Points, in no order, along strands that fork, close into loops and pass close to each other.
(in the rows, 100 means zero)
Two points are linked if the straight distance between their rows is under 90.8. Some points are linked to none.
J_39: [102  60  94 136 100 131 111  92  81  89 103  77 106  75 110 102 119  76
  69 118  76 110 103  83  60  47 111  98 108  93 134  99  97  36 109 112
 106  96  65 159 131  51 103 114  91  89 126  76  93  67 101 137 109 133
  85 103 135 146  92 118 122  70]
J_654: [ 79 124 119  94 152 118  83 130 107  96  90  83  93 107  88 125 102  89
  82  68 113  85 107 122 154 124 119  97 120 100  89 125  79 145 140  91
  58  57 119  78 107 107 127  74  77  92  88 153  93 123 113  54 108 102
  82  78  92  58  80  64  89 116]
J_672: [135  62  95 127  90 118  64  80  94 100 132  84  93  75  93 101  87 110
  98 122  97 144 127  72  82  90  77 119  99 112 137 109 115  85  93 109
 104 118  94 140  80  80  75 131  86  96 108  80  70  67  91 122 122 107
 121 121  94 153 103 141  96  97]
J_548: [119  88 103 105  98 134  65  58 112 106 107  89  90  79  76 123  83 115
  81  92  78 148 141  85  94 125  78 104 126 122 122 137  91  90 105 126
  97  87 111  87  71 111  53 110  80 121  78 113  85  91 117 123 118 129
 115 121  78 137 105 107  77 102]
J_607: [136  97 102  89  86 102  76  83 118 109 121 100  84 106  89  91  76 127
 134 104 105 131 106  81 100 124  76 106  81 111 117 120 112 123  88 104
 115 123 110  87  52 115  80 126 102 103  90  86  81  93  96 107 105  88
 128 116  66 113 114 117  76 120]
J_299: [ 96  83 105 107 136 141  93 111  86  94 116  66  89  93  91 114  99 100
  84 105  91 108 106  95 104  78 114  62 105  86 123 120  87  94 142 112
  98  75  72 148 101  68 109 111  79 102  99 103  99  85  91 119 122 109
  72  80 105 120  80 102 109  89]
J_198: [109 108 115  86  93 122  68  73 116 104  98 109  93 101  73 123  79 115
  94  85  80 124 124  90 104 143  81 109 123 120  94 145 104 116 102 114
  80  77 130  66  76 131  61  85 101 119  89 126  85 124 131 101 109 117
 114 126  69 103 108  83  66 119]
J_99: [105 100  92  98  88  77 106 100  99 104 111 109 101 102 112  84  94 117
 118 115 102 103  88  89  91  89  92  93  85  94 106  81 108  98  81  94
 123 125  91 111  91 101  96 109 111  99 102  79 101  95  83 106  93  84
 107 104 100 112 110 113  96  98]
J_438: [135  81  91  98 115  95  99 119  92 102 125  65  80 107  96  79  90 124
 138 115 120 107  97  88 101  79 100  86  59  99 138  97 106 115 104  91
 105 120  76 138  66  67 105 138 112  87 101  69  90  74  62 119 100  76
 107  91  92 119 107 144 101 100]
J_716: [ 65 113 115 119 137  99 117 140  93  84 104 119 107  93 106 111 120  78
  70  98 113  63  85 125 120  72 121  88 116  70  99  98  83  98 129  83
  84  72  90 123 128 101 127  93  81  94 106 125 100 108  97  80 109  93
  61  80 123  83  72  60 121  95]
J_802: [106  71 118 155 115 126  87 132  65  84 148  87 101  76 107  97  94 103
  92 118  93 109 111  89  83  72 109  93  97  71 130 103 122  90 126 117
  87  89  73 184 117  52 115 109  80  64 123  85  61  85  84 100 124  87
  77 113 105 119  73 134 110 101]
J_388: [ 98 107  78  79  59  79 134  69 105 102  66 120 110 111 104  89 114  87
 103  91  98  90  79 103  78  96 101 107 105 106  74  79  93  70  70 103
 120 120 102  65 119 110  81  84 111 114 106  86 130 106 109 122  84 119
 116 101 104 110 112  94 121  93]
J_321: [ 78  94 102 137 104  92 124 114  80  85 111 126 115  86 107  91 130  92
  83 116  86  83  81 101  73  55 111 101 110  82 102  80 106  61  99 100
 107 101  79 147 137  82 113  99  92  95 121  89  99  91  84 103 102  92
  76 101 123 116  85  90 125  83]
J_955: [125 107  79  71  57  80 110  78 113 108  86 113 105 109 113  79  90 107
 129 105 111 104  91  87  88 115  82 111  78 108  94  93 116 101  67 103
 127 137 103  61  79 120  86 114 123 104 103  72 108 106  94 119  84  91
 138 105  81 104 117 115 100 111]
J_811: [ 93  92  98 112  94 107 102  73 109 103  92 112 101  94  90 111 112  97
  83 100  77 118 103  92  87  89  92  96 121 104 102 103  89  75  96 111
 109  92  99 105 114 108  82  87  86 117  98 106 109  97 106 113  98 122
  95 103 110 124 101  91 104  86]
J_84: [120  94  94  80 104 134  96  81 122 128  81  58  78 109  70 111  90 109
 102  85 100 137 111  99 109 112 100  81 106 113 105 120  76  98 112 116
 114  90  87  81  73  96  70 120 100 126  69 102 115  83 106 130 105 128
 102  93  87 114 108 104  86 102]
J_832: [ 96  99  90  97  76  90 114  71 112 102  86 125 103  97  98  99 111  95
  91 102  85 109  89  97  82  94  91 105 110 108  87  93  93  69  79 108
 115 105 106  86 118 115  77  86  97 115 100  96 115 103 111 115  93 114
 109 107 105 119 106  92 104  90]
J_927: [ 98 112  96  92  59  67 102  75 101  90 106 145 119 101 113  83  99 105
 119 118  95  91  87  88  73 112  82 116  88 106  76  85 127  96  62 100
 112 129 117  86 106 130  87  92 108  96 115  90  96 118 100  96  95  80
 126 118  89  98 107  98  95 107]
J_941: [106  76 107 117 131 133  93 121  80  91 130  67  91  90  94 108  94 105
  94 104  99 108 108  96 102  78 118  71  89  82 128 117 100 102 140 109
  94  83  68 161  96  56 110 117  79  90 108  92  90  83  81 116 125  96
  76  86 101 123  80 120 104  93]
J_214: [ 69 122 117 106 153 105  91 145 103  92 102  94  91  98 100 115 103  85
  73  77 126  73  94 133 153 110 121  92 115  87  94 113  82 133 139  84
  65  66 109 104 113 103 140  78  72  84  92 145  92 122 100  57 110  87
  72  70 104  62  75  71  99 113]
J_795: [102  95  99 103 137 101  95 149  71  88 135  70  86  99 104  86  80 115
 118 114 128  87 103 109 131  78 117  75  70  76 127  94 107 132 128  85
  98 102  79 148  76  61 131 125  96  72  93  81  80  91  70  91 115  71
  79  77 101  92  89 133  96 103]
J_461: [105  86  95 109  93 123  93  58 117 105  92  97  92  85  85 116 107  95
  72  99  73 134 117  91  82  97  92  99 131 114 112 120  84  67 101 119
 107  83  99  91 101 112  68  94  83 125  87 105 106  88 119 128 107 139
  97 111 104 132 100  97  96  81]
J_618: [106  74  99 125 105 124  96  86  91 100 114  80  95  83  93 106 107  99
  84 112  82 123 111  85  81  78  94  90 110 100 128 109  98  73 109 115
 110  96  77 142 105  75  93 110  81 105 106  89  95  77  95 127 112 115
  93 103 108 139  95 117 107  80]
J_332: [ 72 104 120 140 123  95  95 125  82  77 126 133 111  83 103 106 116 106
  78 105  76  84  96 107  89  80 101 102 122  77 101 101 118 101 118 103
  85  80 110 148 122 112 106  86  73  90 119 119  72 113  95  75 106  83
  77 109 107 100  75  77 109 101]
J_956: [115 111  95  66  73 130  98  69 130 129  58  81  84 113  76 124  91  94
  93  66  89 130 113 104 103 129 100 102 120 121  78 131  84 100 104 117
  98  79 119  40  85 117  69  94 109 132  81 115 117 101 136 122  97 134
 105 110  85  86 104  82  88 104]
J_659: [100 121 101  64  85  91 102 102 109 122  63  96  97 118 111 107  94  77
 123  83 119  84 102 110 121 139  99 122  84 124  76  92 104 133  96  96
  91 101 130  38 104 106 134  86 127 103  95 108 121 116 119  71  81  84
 114  96  94  39 117  91  90 112]
J_770: [104 109  91  83  52 111 108  47 123 106  65 131  98 108  86 114 112  77
  87  82  84 119 102  98  81 121  89 118 124 126  74 118  95  74  83 116
  99  86 129  41 112 135  60  77 105 122 102 114 115 115 138 120  85 132
 120 124  88 101 105  86 105  94]
J_133: [ 99 124 101  65  78 104 107  85 109 123  40 105 103 122 100 114 108  68
 114  74 108  86 101 112 114 132  97 126  98 131  61 100 108 124  98  96
  82  95 142  24 116 111 124  84 126 113 103 117 127 110 128  78  80  93
 114 103  95  43 112  83 100  98]
J_449: [102 114 116  78 111 106  66 113 104 104  93  98  95 117  93 115  75 106
 125  91  99  99 114 104 134 156  94 112 101 116  83 125 116 154 109  93
  72  92 143  60  77 123 115  81 109  90  89 133  82 128 126  56 104  90
 110 111  73  49 108  87  63 129]
J_264: [ 68 103 102 125 107  73 129 128  76  80 115 128 118  90 117  79 118  98
  93 116 103  66  80 111  82  60 110  96  98  77  95  68 112  86  97  94
 102 103  83 140 125  91 121 100 104  94 116  89 100  96  78  86  98  77
  75  94 121  96  83  84 123  92]
J_552: [ 99 118  89  92 111  56 100 137  93  99 117 103 106 108 130  70  85 112
 126 115 128  61  97 111 118 114 102 111  63  89 104  69 104 136  78  77
 105 128 101  94  90 110 138 102 123  74  97  89  95 112  83  61  85  58
 108  85 105  55 109 119  83 117]
J_935: [ 61 115 122 118 156 102  99 153  87  76 115 115 102  85 107 110 110  80
  63  89 115  62  91 133 139  90 120  94 118  65  97 106  91 118 142  81
  70  63 104 128 118 108 135  91  66  78 101 135  83 115  91  61 114  83
  61  80 113  73  66  65 110 104]
J_963: [ 77 112 101  91  85  61 117 102  97  94  85 130 121 108 111  88 113  91
 106 107 106  66  79 110  85  98 106 112  95  95  73  66 112  95  74  89
 101 118 108  85 125 123 107  83 117 101 110  98 119 111  97  80  88  88
 108 101 110  79 105  86 119  99]
J_212: [122  83  82  95 107 104 125 102  93 107  99  56  84 102 105  91 101 103
 115 105 110 102  93  90  89  67 108  75  77 101 127  98  88  81 108  92
 117 114  57 126  86  54 103 133 116 103  97  72 109  72  72 141  95 105
  97  81 115 135 115 124 116  79]
J_687: [ 96 112  98  89 115  73  98 132 101 102 110  89  98 112 115  89  83 110
 118 106 130  76  97 112 133 118 107 105  75  93 102  81  96 141  93  83
 100 112 103  87  91 102 134  95 112  80  89 100 102 111  91  66  93  74
  96  80 103  56 107 109  79 119]
J_261: [104 111  72  70  76  62 141  91  97 101  83 100 117 117 125  72 101 100
 115  98 122  76  79 107  86  90 108 101  78  91  91  60  97  88  66  85
 121 141  83  77 107  95 106 104 137 104 100  72 128 101  80 111  74  96
 121  86 111 101 121 108 124  90]
J_97: [122  92 108 113  84 102  64  74 109 102 128 117  94  90  92 101  83 121
 114 109  93 135 122  76  93 118  69 116  99 116 117 120 116 107  84 106
 110 114 113 104  67 116  76 118  90 104  96  93  78 101 100 109 114  96
 126 127  78 132 110 119  77 111]
J_331: [116  86  84 107  65 108 102  55 110 104  93 101  94  84  99  94 100  98
  93 109  90 133 112  79  81  92  77 112 110 118 112 101  97  62  77 112
 128 117  96  89  91 104  69 113  90 117  96  82 103  83 102 138  99 125
 125 119 100 149 106 120  99  86]
J_415: [ 67 110 115 110 121  96 105 124 103  87  97 127 113  99  99 116 120  85
  80  96  98  73  84 118 108  84 109  99 122  82  81  96  93  98 114  87
  80  75 108 104 128 121 104  84  84  98 108 129 100 112 105  79  95 100
  75  93 114  88  85  60 115  96]
J_344: [122  86  93  86 115 131  99  95 116 121  93  52  77 109  80 108  91 106
 110  94 105 124 103  97 107  94 104  73  95 106 109 116  75  99 118 106
 114  98  74 101  70  77  85 125 102 117  74  94 114  75  93 132 103 114
  92  81  94 121 106 112  96  98]
J_563: [ 65 128 109  90 118  72 126 127 109 104  74 116 112 106 115  97 133  60
  90  79 132  42  90 130 122 103 119 121  95 111  74  81  77 105 103  75
  76  91 107  62 150 101 141  84 112  88 110 123 140 107 106  68  80  85
  89  77 128  49 103  72 128  94]
J_337: [102  82 118 160 104 104  81 128  67  86 155 118 111  72 110  91 101 109
  92 122  83 106 117  89  79  80  96 114 108  75 121  93 137  98 102 113
  92 101  88 181 112  72 110 105  80  71 126  86  52  95  83  80 120  82
  88 125 107 116  76 128 103 106]
J_692: [ 85 116 112 106 105  72  84 122  91  89 118 125 111 105 110  90  92 106
 116 113 100  73  91 108 110 119  92 111  91  88  78  83 120 134  91  83
  85 106 125 101 102 130 119  84 106  80 102 112  85 123 100  56  97  73
 104 105  98  57 101  87  85 117]
J_573: [ 97  72  89 131 100 119 128  88  81  90  92  93 106  82 108  96 128  77
  71 112  77  97  91  92  62  44 115  93 105  95 125  90  90  34 102 110
 115 101  63 148 138  58 113 109  97  99 119  76 106  72 100 139 102 128
  87  98 133 144  94 104 127  66]
J_764: [ 84  85 108 135 117 112 117 114  81  86 116 106 103  84 106 100 119  92
  80 109  90  91  90  99  84  57 113  83 110  78 116  98  99  73 122 108
 103  87  76 153 128  73 115 104  89  98 113  93  94  88  92 110 109  99
  69  96 122 116  83  93 123  85]
J_3: [100  83  75 114  64  89 125  63  93  94  84 115 111  83 111  80 124  92
  79 117  85 107  94  91  63  67  92 114 108 110 111  74  95  37  68 107
 125 123  90 112 128  83  85 104  92 112 109  76 109  85  99 139  99 133
 114 111 119 152 107 114 119  71]
J_319: [108 109 112  73 115 103  72 124 109 107  99  78  86 118  97 107  74 113
 123  90 116 106 110 109 143 149 100 109  85 110  98 113 100 160 108  92
  84  97 124  68  72 110 123  94 103  90  82 121  90 114 112  57 103  91
 102  97  78  50 107 101  61 128]
J_888: [101  75 112 119 138 146  64  82  92  97 121  84 103  75  80 129  94 111
  64 102  64 131 144  87  97 105 103  81 136 107 139 138  95  86 132 131
  78  67  96 128  93  93  74  96  64 106  96 119  78  92 111 105 130 123
  95 103  84 133  80 103  91  98]
J_541: [127  93  77  83  97  98 132  91 103 114  84  64  88 107 104  83 101 105
 115  98 114 110  88  93  90  78 105  82  80 107 115  93  83  78  96  91
 126 123  66 100  78  70  89 132 124 113  89  72 119  76  79 144  87 117
 110  85 106 133 120 122 113  83]
J_667: [ 64 127 107  95 114  60 111 131 105  95  95 119 113 104 119  87 120  69
 100  92 130  43  88 127 117 116 112 121  86 105  75  71  97 119  91  78
  76  97 107  71 141 114 145  80 115  77 106 117 121 116  98  54  83  67
  99  80 120  44  99  85 109 104]
J_464: [109 118  82  59  84  74 119 105 107 117  73  87 107 125 129  87  88  91
 122  88 128  80  98 111 110 124 107 117  68 109  92  75  98 122  72  89
 113 129 103  45  92  99 131 101 142  95 103  81 130 105  95  89  71  84
 123  81 101  56 123 112  99 110]
J_187: [109  82 105 105 141 128  85 137  78  90 135  59  88  94  92  98  85 115
 110 107 115 106 107 100 125  82 117  66  76  83 128 111  99 121 141 103
  90  91  75 158  79  58 115 123  82  81  93  96  83  83  76 103 124  87
  79  82  86 110  80 130  99 105]
J_109: [ 95 120  99  71  78 106 121  79 116 125  30 111 106 121  94 122 124  63
 100  66 102  91  93 116 107 117 106 120 114 126  54  99  89  98  96  94
  78  89 130  24 127 115 101  84 118 116 103 119 141 105 138  97  80 112
 111 103 106  59 107  74 118  92]
J_743: [ 91 105 120  99 142 113  67 126  86  91 126  86  94 100  83 111  82 124
 100  97  92 110 114 107 137 113 109  81 108  92 104 120  96 142 134 101
  79  79 112 120  76 104 102  90  76  93  89 122  78 117  99  72 122  96
  85  95  78  85  88  92  78 115]
J_504: [ 97 116 118  86 102 103  70 103 104  97  93 114 105 111  91 112  85 103
 116  92  92  94 104  99 118 144  92 110 111 108  74 120 117 139 105  94
  76  87 142  65  91 135 101  76 108  98  96 127  83 128 124  66  99  91
 108 118  80  61 107  79  76 120]
J_137: [ 96  99 113 104 140 108  69 139  79  87 135  82  94 101  89  99  80 125
 105 107 106 104 112 108 136 107 109  76  94  83 111 111 107 143 129  95
  85  89 101 137  74  91 115  98  76  84  87 112  76 109  88  71 122  82
  83  89  84  84  84 108  82 112]
J_526: [128  89  93  95  99  88 103  99 104 109 117  81  87 104 101  84  90 123
 132 109 114 111  92  87  99  92  88  91  72  98 123  95 106 110  87  92
 115 126  86 111  64  89  94 128 113  96  91  76  93  82  73 112  96  80
 114  96  90 119 114 127  95 103]
J_353: [101  89 113 143  92  93  83 107  78  92 140 125 111  79 106  95 106 114
  93 117  78 111 111  85  79  86  84 115 107  90 117  92 130  95  92 106
 105 105  99 156 107  91  99  99  81  85 123  90  65  96  88  93 114  82
  94 123 104 124  89 117  96  95]
J_744: [ 64 119  97 120 113  57 121 148  76  75 127 129 115  93 123  72 117  99
  92 118 116  50  79 120  96  72 110 102  90  74  91  63 116  99  95  80
  93 107  92 137 122 101 134 101 104  81 116  86  95 106  74  67 102  66
  79  90 125  74  80  90 115 100]
J_938: [ 87 111 108  96  93 102 102  88 117 105  75 127 105 111  88 120 115  83
  89  89  89  96  89 104  94 105 105 104 125 104  71 106  89  94  98  97
  87  82 121  69 124 126  83  73 100 111 102 123 118 109 125  93  84 114
  96 106 106  89 100  68 109  95]
J_776: [ 71 111 118 133 122  81  95 142  83  74 134 130 110  87 105  97 112 107
  91 112  93  74  90 115 109  86 104  96 106  71  91  90 120 110 117  88
  85  87 108 145 110 115 120  90  81  81 113 111  76 118  86  64 109  73
  74 103 107  78  73  81 103 104]
J_184: [ 77 123 104  88  97  65 110 111 100  94  85 126 117 108 118  91 113  76
 111 100 121  53  87 116 104 117 104 120  88 101  68  67 106 116  82  84
  83 112 115  64 131 123 128  79 123  86 111 108 119 119 104  60  83  75
 107  94 111  49 107  82 110 106]
J_891: [ 83 115 117 100 105  93  95 108 107  95  90 122 113 108  95 116 107  89
  95  93  96  79  88 107 104 111 101 107 116  97  68  97 102 111 103  92
  79  81 124  81 122 132  98  73 101  97 107 133 104 119 117  73  91  96
  92 105 106  74  99  70 106 101]
J_501: [ 92 104 106 108 134  96  93 144  80  88 127  83  93  96 100  95  84 113
 104 106 117  89  97 115 133  89 110  79  89  81 113  98 100 134 126  90
  98  93  91 130  83  85 128 102  87  85  91 102  86 102  80  81 113  80
  73  81 102  80  85 105  92 108]
J_726: [114 102 108 104  63  97  74  62 111  94 117 133 101  92  98 105  79 113
 103 111  88 125 118  77  90 125  66 120 102 120 101 117 121  98  75 109
 112 113 120  78  81 131  68 102  95 104 104  95  83 116 115 109 106 101
 128 131  76 123 109 108  78 112]
J_169: [ 87 110 117 101 138 114  70 114  98  95 106  98 101 103  76 120  93 116
  90  88  86 103 109 102 129 121 103  88 126  95  96 130  96 131 124 103
  68  64 117 103  92 119  89  76  79 101  95 137  79 124 111  74 113 105
  87  98  82  86  87  75  83 117]
J_144: [ 91  85  86 110 108 112 140 100  89  91  88  84 100 102 105  95 126  83
  80 106  93  85  84  99  83  49 123  75  97  89 116  92  75  51 109  98
 122  97  57 134 123  55 117 114 113 111 107  78 119  81  90 143  98 124
  76  83 134 128  98  99 134  69]
J_756: [ 87 101  83  93  94  83 143  97 101  98  71 105 112 115 105  94 122  87
  85  93 104  79  79 108  91  68 119  87 101  93  87  78  72  63  90  94
 115 107  76  94 124  86  99  94 119 116 100  86 136  93  98 121  87 121
  87  85 126 110 107  86 136  82]
J_540: [113  82 104 137  86  91  84 102  88  97 136 111 106  86 108  89  99 116
 104 123  88 118 111  81  81  86  83 112  95  96 120  89 120  93  85 106
 110 117  93 145 100  88  97 110  92  90 119  82  76  89  81 105 112  86
 104 120 102 130  97 126  94  95]
J_491: [126  87  87  95  74 118  95  56 120 114  92  83  74  87  87 101  93 107
 101  99  93 141 113  82  84 106  80 107 104 120 116 115  92  74  89 115
 123 108  94  80  74 103  63 123  95 122  83  89 105  78 102 144  99 127
 124 115  90 142 111 120  89  93]
J_995: [109  67 114 134 121 140  93 125  74  89 139  71  93  80 104 101  94 105
  93 113  94 112 109  85  84  71 115  82  87  80 131 110 113  91 134 117
  93  87  68 178 112  47 115 117  81  73 118  86  75  76  85 114 124  97
  76  98 105 130  81 133 110  98]
J_582: [103 104  93  95  57 105 109  48 123  98  74 129  99  95  94 107 109  89
  85  91  85 122 104  93  78 107  85 115 125 125  83 109  90  65  78 115
 112  96 117  59 112 129  63  78  93 123  99 104 113 106 127 123  89 135
 119 119  99 118 105  95 102  93]
J_917: [118 101 113  91  88 128  63  64 119 107 109 105  87  91  76 119  75 122
  96  86  87 144 132  84 102 140  76 111 118 125 108 141 101 107  99 122
  97  89 120  68  66 127  58 107  92 119  80 115  82 112 118 114 111 115
 120 124  69 122 108  96  65 118]
J_209: [ 68 115 110 124 121  61 103 153  75  72 131 126 112  92 115  82 107 104
  97 112 113  61  88 123 106  87 106 105  89  73  91  74 120 117 104  82
  86  96 103 135 111 113 134  95  95  77 109 102  81 114  82  58 101  61
  76  92 115  64  78  89 102 110]
J_792: [113  54  98 136 101 134  90  93  82  95 114  61  98  74 104 110 108  88
  75 121  83 124 120  82  67  64 103 100 103  94 138 112 103  55 114 113
  99  97  67 157 113  58  90 117  83  87 119  79  84  63 102 133 119 123
  92 106 122 146  93 127 112  81]
J_23: [ 90 103  73  82  71  78 146  74 106 101  60 116 116 116 106  89 126  83
  93  88 106  82  76 111  82  83 116 100 102 103  74  72  78  61  76  95
 117 118  90  71 128  98  92  87 117 117 103  89 141  98 104 124  82 127
 106  93 117 108 113  84 138  86]
J_42: [114  98  97  72  99 133  95  78 131 133  72  63  78 114  73 121  88 103
  96  72  94 136 115 102 109 123 105  90 114 115  92 126  74  99 113 117
 104  78  99  63  79 104  71 109 103 131  69 111 114  91 120 123 103 135
  97  96  86 100 105  90  84 104]
J_576: [104 109 106  83 118  91  81 134 106 102 113  78  90 112 103  96  73 113
 128 101 119  95 101 111 140 127 106 100  76  99 101  98 101 153 105  85
  97 107 106  89  70 101 128  99 103  82  82 105  93 109  94  66 102  79
  99  85  86  59 108 109  70 124]
J_841: [125  97  75  77  78  91 129  86 113 117  79  78  90 112 103  83  96 108
 119  93 109 112  88  94  91  92 100  92  82 108 105  87  88  86  84  96
 129 126  81  78  79  87  86 124 126 112  90  73 119  81  86 135  80 109
 119  94  99 127 121 119 112  92]
J_771: [121  70 101 126  93 110  84  89  95 106 128  90  94  83  93  98  99 110
 102 116  89 129 114  80  87  87  83 100 101 105 128 104 114  87  99 107
 108 110  87 137  90  81  82 115  87 100 106  87  85  77  92 119 114 103
 109 114  98 140 101 126  94  87]
J_12: [ 93 108  98  96  73  68 107  94 101  95 103 127 119 104 112  84 103 105
 114 115  97  89  82  97  82 104  90 109  87  95  82  75 115  99  71  98
 114 122 106  95 109 122  95  90 111  96 110  88 105 113  97  92  93  84
 113 106 101  95 107 100  98 101]
J_412: [ 81 117 122  94 155 123  76 120 106  96  83  88 101 102  82 132  98  97
  73  72  99  93 109 115 143 121 115  85 134  93  88 134  82 132 140  96
  51  49 126  87 103 115 105  71  74  97  92 155  84 122 118  61 110 107
  80  85  87  73  79  62  97 117]
J_973: [ 88 115  95 100  92  56  97 123  88  85 120 126 118 109 127  73  93 112
 124 122 109  63  91 105  97 114  93 109  70  85  87  68 125 128  75  82
 103 128 113 104  98 125 122  97 116  76 106  90  92 117  85  64  93  58
 112 101 104  64 100 109  86 118]
J_981: [116 114  93  68  56 119  97  61 125 123  54 103  92 115  80 121  97  82
  97  69  90 122 105 100  96 133  91 112 120 130  63 126  97  95  96 112
  96  82 132  30  99 128  72  90 112 127  93 118 118 109 140 118  89 123
 116 121  84  80 108  84  95  98]
J_815: [115  81  88 108 111 100 116 119  88 102 117  64  89  99 104  89  98 108
 114 114 110  99  94  89  93  65 109  78  77  91 129  95  99  89 114  93
 107 113  64 143  88  53 110 132 108  93 101  77  97  77  71 129  99  91
  89  89 109 126 106 131 109  90]
J_892: [103  91 103  94 133 131  96 106 100 107 102  63  90 106  83 111  93 109
  96  97 102 113 107 102 117  94 111  64 106  93 110 118  77 109 131 105
 100  81  79 116  85  82 102 107  86 112  82 110 107  89  96 112 113 113
  80  80  97 110  93 100  94 100]
J_850: [ 83  95 115 129 124 110  98 116  90  89 120 113 105  91  97 110 113 102
  81 104  80  95  94 102  98  74 107  87 120  80 108 106 103  94 123 103
  95  82  91 144 117  96 108  96  77 103 112 111  89 102  94  94 111  98
  70  95 108 112  81  84 109  93]
J_905: [110 110  81  69  86  72 125 100 103 113  76  84 109 123 119  84  90 102
 120  94 126  86  87 109 104 106 109 104  73 101  94  73  92 104  72  88
 121 128  90  61  89  95 111 104 134 100  96  78 125 100  89 105  74  93
 118  86 103  83 122 111 111 103]
J_482: [106 121  93  63  94  83 114 108 111 122  70  88  97 121 123  96  93  82
 122  81 127  80  99 113 120 137 107 121  72 116  91  86  95 131  86  92
 102 112 114  43  99  96 135  94 135  98  93  96 128 110 109  78  77  81
 116  81  97  43 120 105  90 114]
J_204: [113  86  92 102  85 129  85  49 120 109  90  90  84  81  82 118  91 104
  79  94  80 144 130  85  85 118  87 105 126 122 112 128  85  75 100 122
 110  90 101  79  83 114  56 108  86 126  78 105 101  85 119 133 106 140
 110 114  92 136 104 103  85  92]
J_420: [ 94 111  71  70  60  54 138  82  92  95  82 120 127 113 126  67 108 101
 116 104 114  69  78 113  74  97 107 113  80  87  81  57 111  90  53  93
 121 142  90  78 118 105 101  99 130  96 110  72 127 114  84 106  81  93
 125  95 106 102 120 101 120  96]
J_520: [109  87  79 108  59  90 113  64  98  98  97 117 106  81 110  86 109 102
  90 115  88 121 101  80  71  84  81 114 102 113 113  83 104  57  70 110
 131 127  95 108 106  93  78 106  90 108 108  76 103  88  95 131  98 116
 122 119 109 148 111 121 108  82]
J_166: [ 92  95  83  97 103 101 142  95 102  98  75  88 106 109 104  95 122  82
  81  99 101  82  81 106  92  62 118  77 101  93  99  92  68  57 102  98
 121 103  65 111 121  71 110 103 119 118  95  83 130  87  95 136  95 130
  81  79 129 120 105  90 133  75]
J_105: [ 87 118 102  79  79 108 114  76 118 116  46 129 112 118  89 124 130  67
  93  77  95  89  91 116  96 111 109 113 125 115  53 101  91  91  94  94
  79  84 132  39 134 128  87  79 109 111 106 128 131 110 138  91  77 116
 105 107 104  76 106  69 119  88]
J_890: [106 112 118  78  91 118  70  84 114 110  88 110  97 112  81 119  80 109
 106  84  85 115 113  95 110 146  88 109 119 117  81 133 109 124 100 108
  80  81 139  59  84 134  77  84 107 111  95 127  91 123 130  89 100 107
 114 123  76  82 106  80  71 119]
J_566: [128 100  73  73  58  86 123  73 116 113  83  95  95 110 110  80  95 109
 124  98 109 111  88  85  86 103  91 105  84 108 100  89 101  88  67 100
 135 133  92  64  77 105  77 121 121 104  96  69 113  92  89 131  78 102
 135 103  85 122 119 117 107 101]
J_826: [103 109 102  75 108 111 101 108 116 124  73  70  93 121  93 116  87  97
 108  82 116 106 100 111 123 120 105  95  99 107  84 107  81 121 105  97
  99  92 107  67  90 101 109  93 111 111  83 109 117 101 112  90  94 111
  92  82 101  72 108  91  89 109]
J_918: [ 81 117 119 102 117  86  83 123 101  88 102 114 107 106  99 110  95 100
 105 102 101  78  94 109 123 123  98 110 106  97  75 101 112 136 105  86
  76  87 131  87 104 131 114  73 100  85 103 131  86 126 112  53  98  83
  95 106  97  57  97  79  91 114]
J_745: [ 93 101 115 122  95  95  79  90  97  94 123 132 104  92  92 108  96 115
  96 108  77 113 108  91  90 111  82 107 114 102  99 107 117 105  92 108
  96  93 120 113  96 123  84  85  87 101 107 111  83 116 105  91 109  94
 101 121  91 111 100  93  82 100]
J_30: [142  92  91  81  97 102  94  88 117 116 103  74  73 112  87  85  79 122
 138 100 117 131  98  85 101 111  85  97  75 107 121 109 100 117  93 103
 115 125  96  85  49 102  77 134 115 111  83  78  99  80  86 120  97  95
 124  97  72 117 117 120  88 114]
J_71: [114 112  96  85  53  85  90  67 109  98 101 138 104 107 110  88  86 110
 121 113  96 110 100  84  82 128  71 115  91 118  83 101 128 103  68 105
 122 126 120  70  84 132  80 100 109  97 106  86  95 119 107 107  90  90
 137 125  77 103 111 107  85 116]

A fork is a point with three links, a tip a point with one. Leave the first point through the second and follow the links. Name the first fork or tip that comes.
J_563; J_667 -> J_12
J_504; J_449 -> J_918
J_802; J_337 -> J_771
J_39; J_573 -> J_832
J_938; J_105 -> J_420
J_540; J_353 -> J_941
J_464; J_482 -> J_891

A piece is all that can be reached along the links. How many separate loops has the piece of each point below (a circle has one, a figure eight two, a Y none), and how many tips (points with one link)?
J_938 -> loops 3, tips 3
J_776 -> loops 1, tips 0
J_726 -> loops 2, tips 1

Name the points in between on the shortest way along the links from the first point to the second, in order.
J_927; J_438 -> J_12, J_99, J_526
J_941; J_770 -> J_299, J_892, J_344, J_84, J_42, J_956, J_981
J_526; J_841 -> J_438, J_815, J_212, J_541
J_331; J_770 -> J_491, J_204, J_461, J_811, J_832, J_582
J_198; J_938 -> J_890, J_504, J_918, J_891
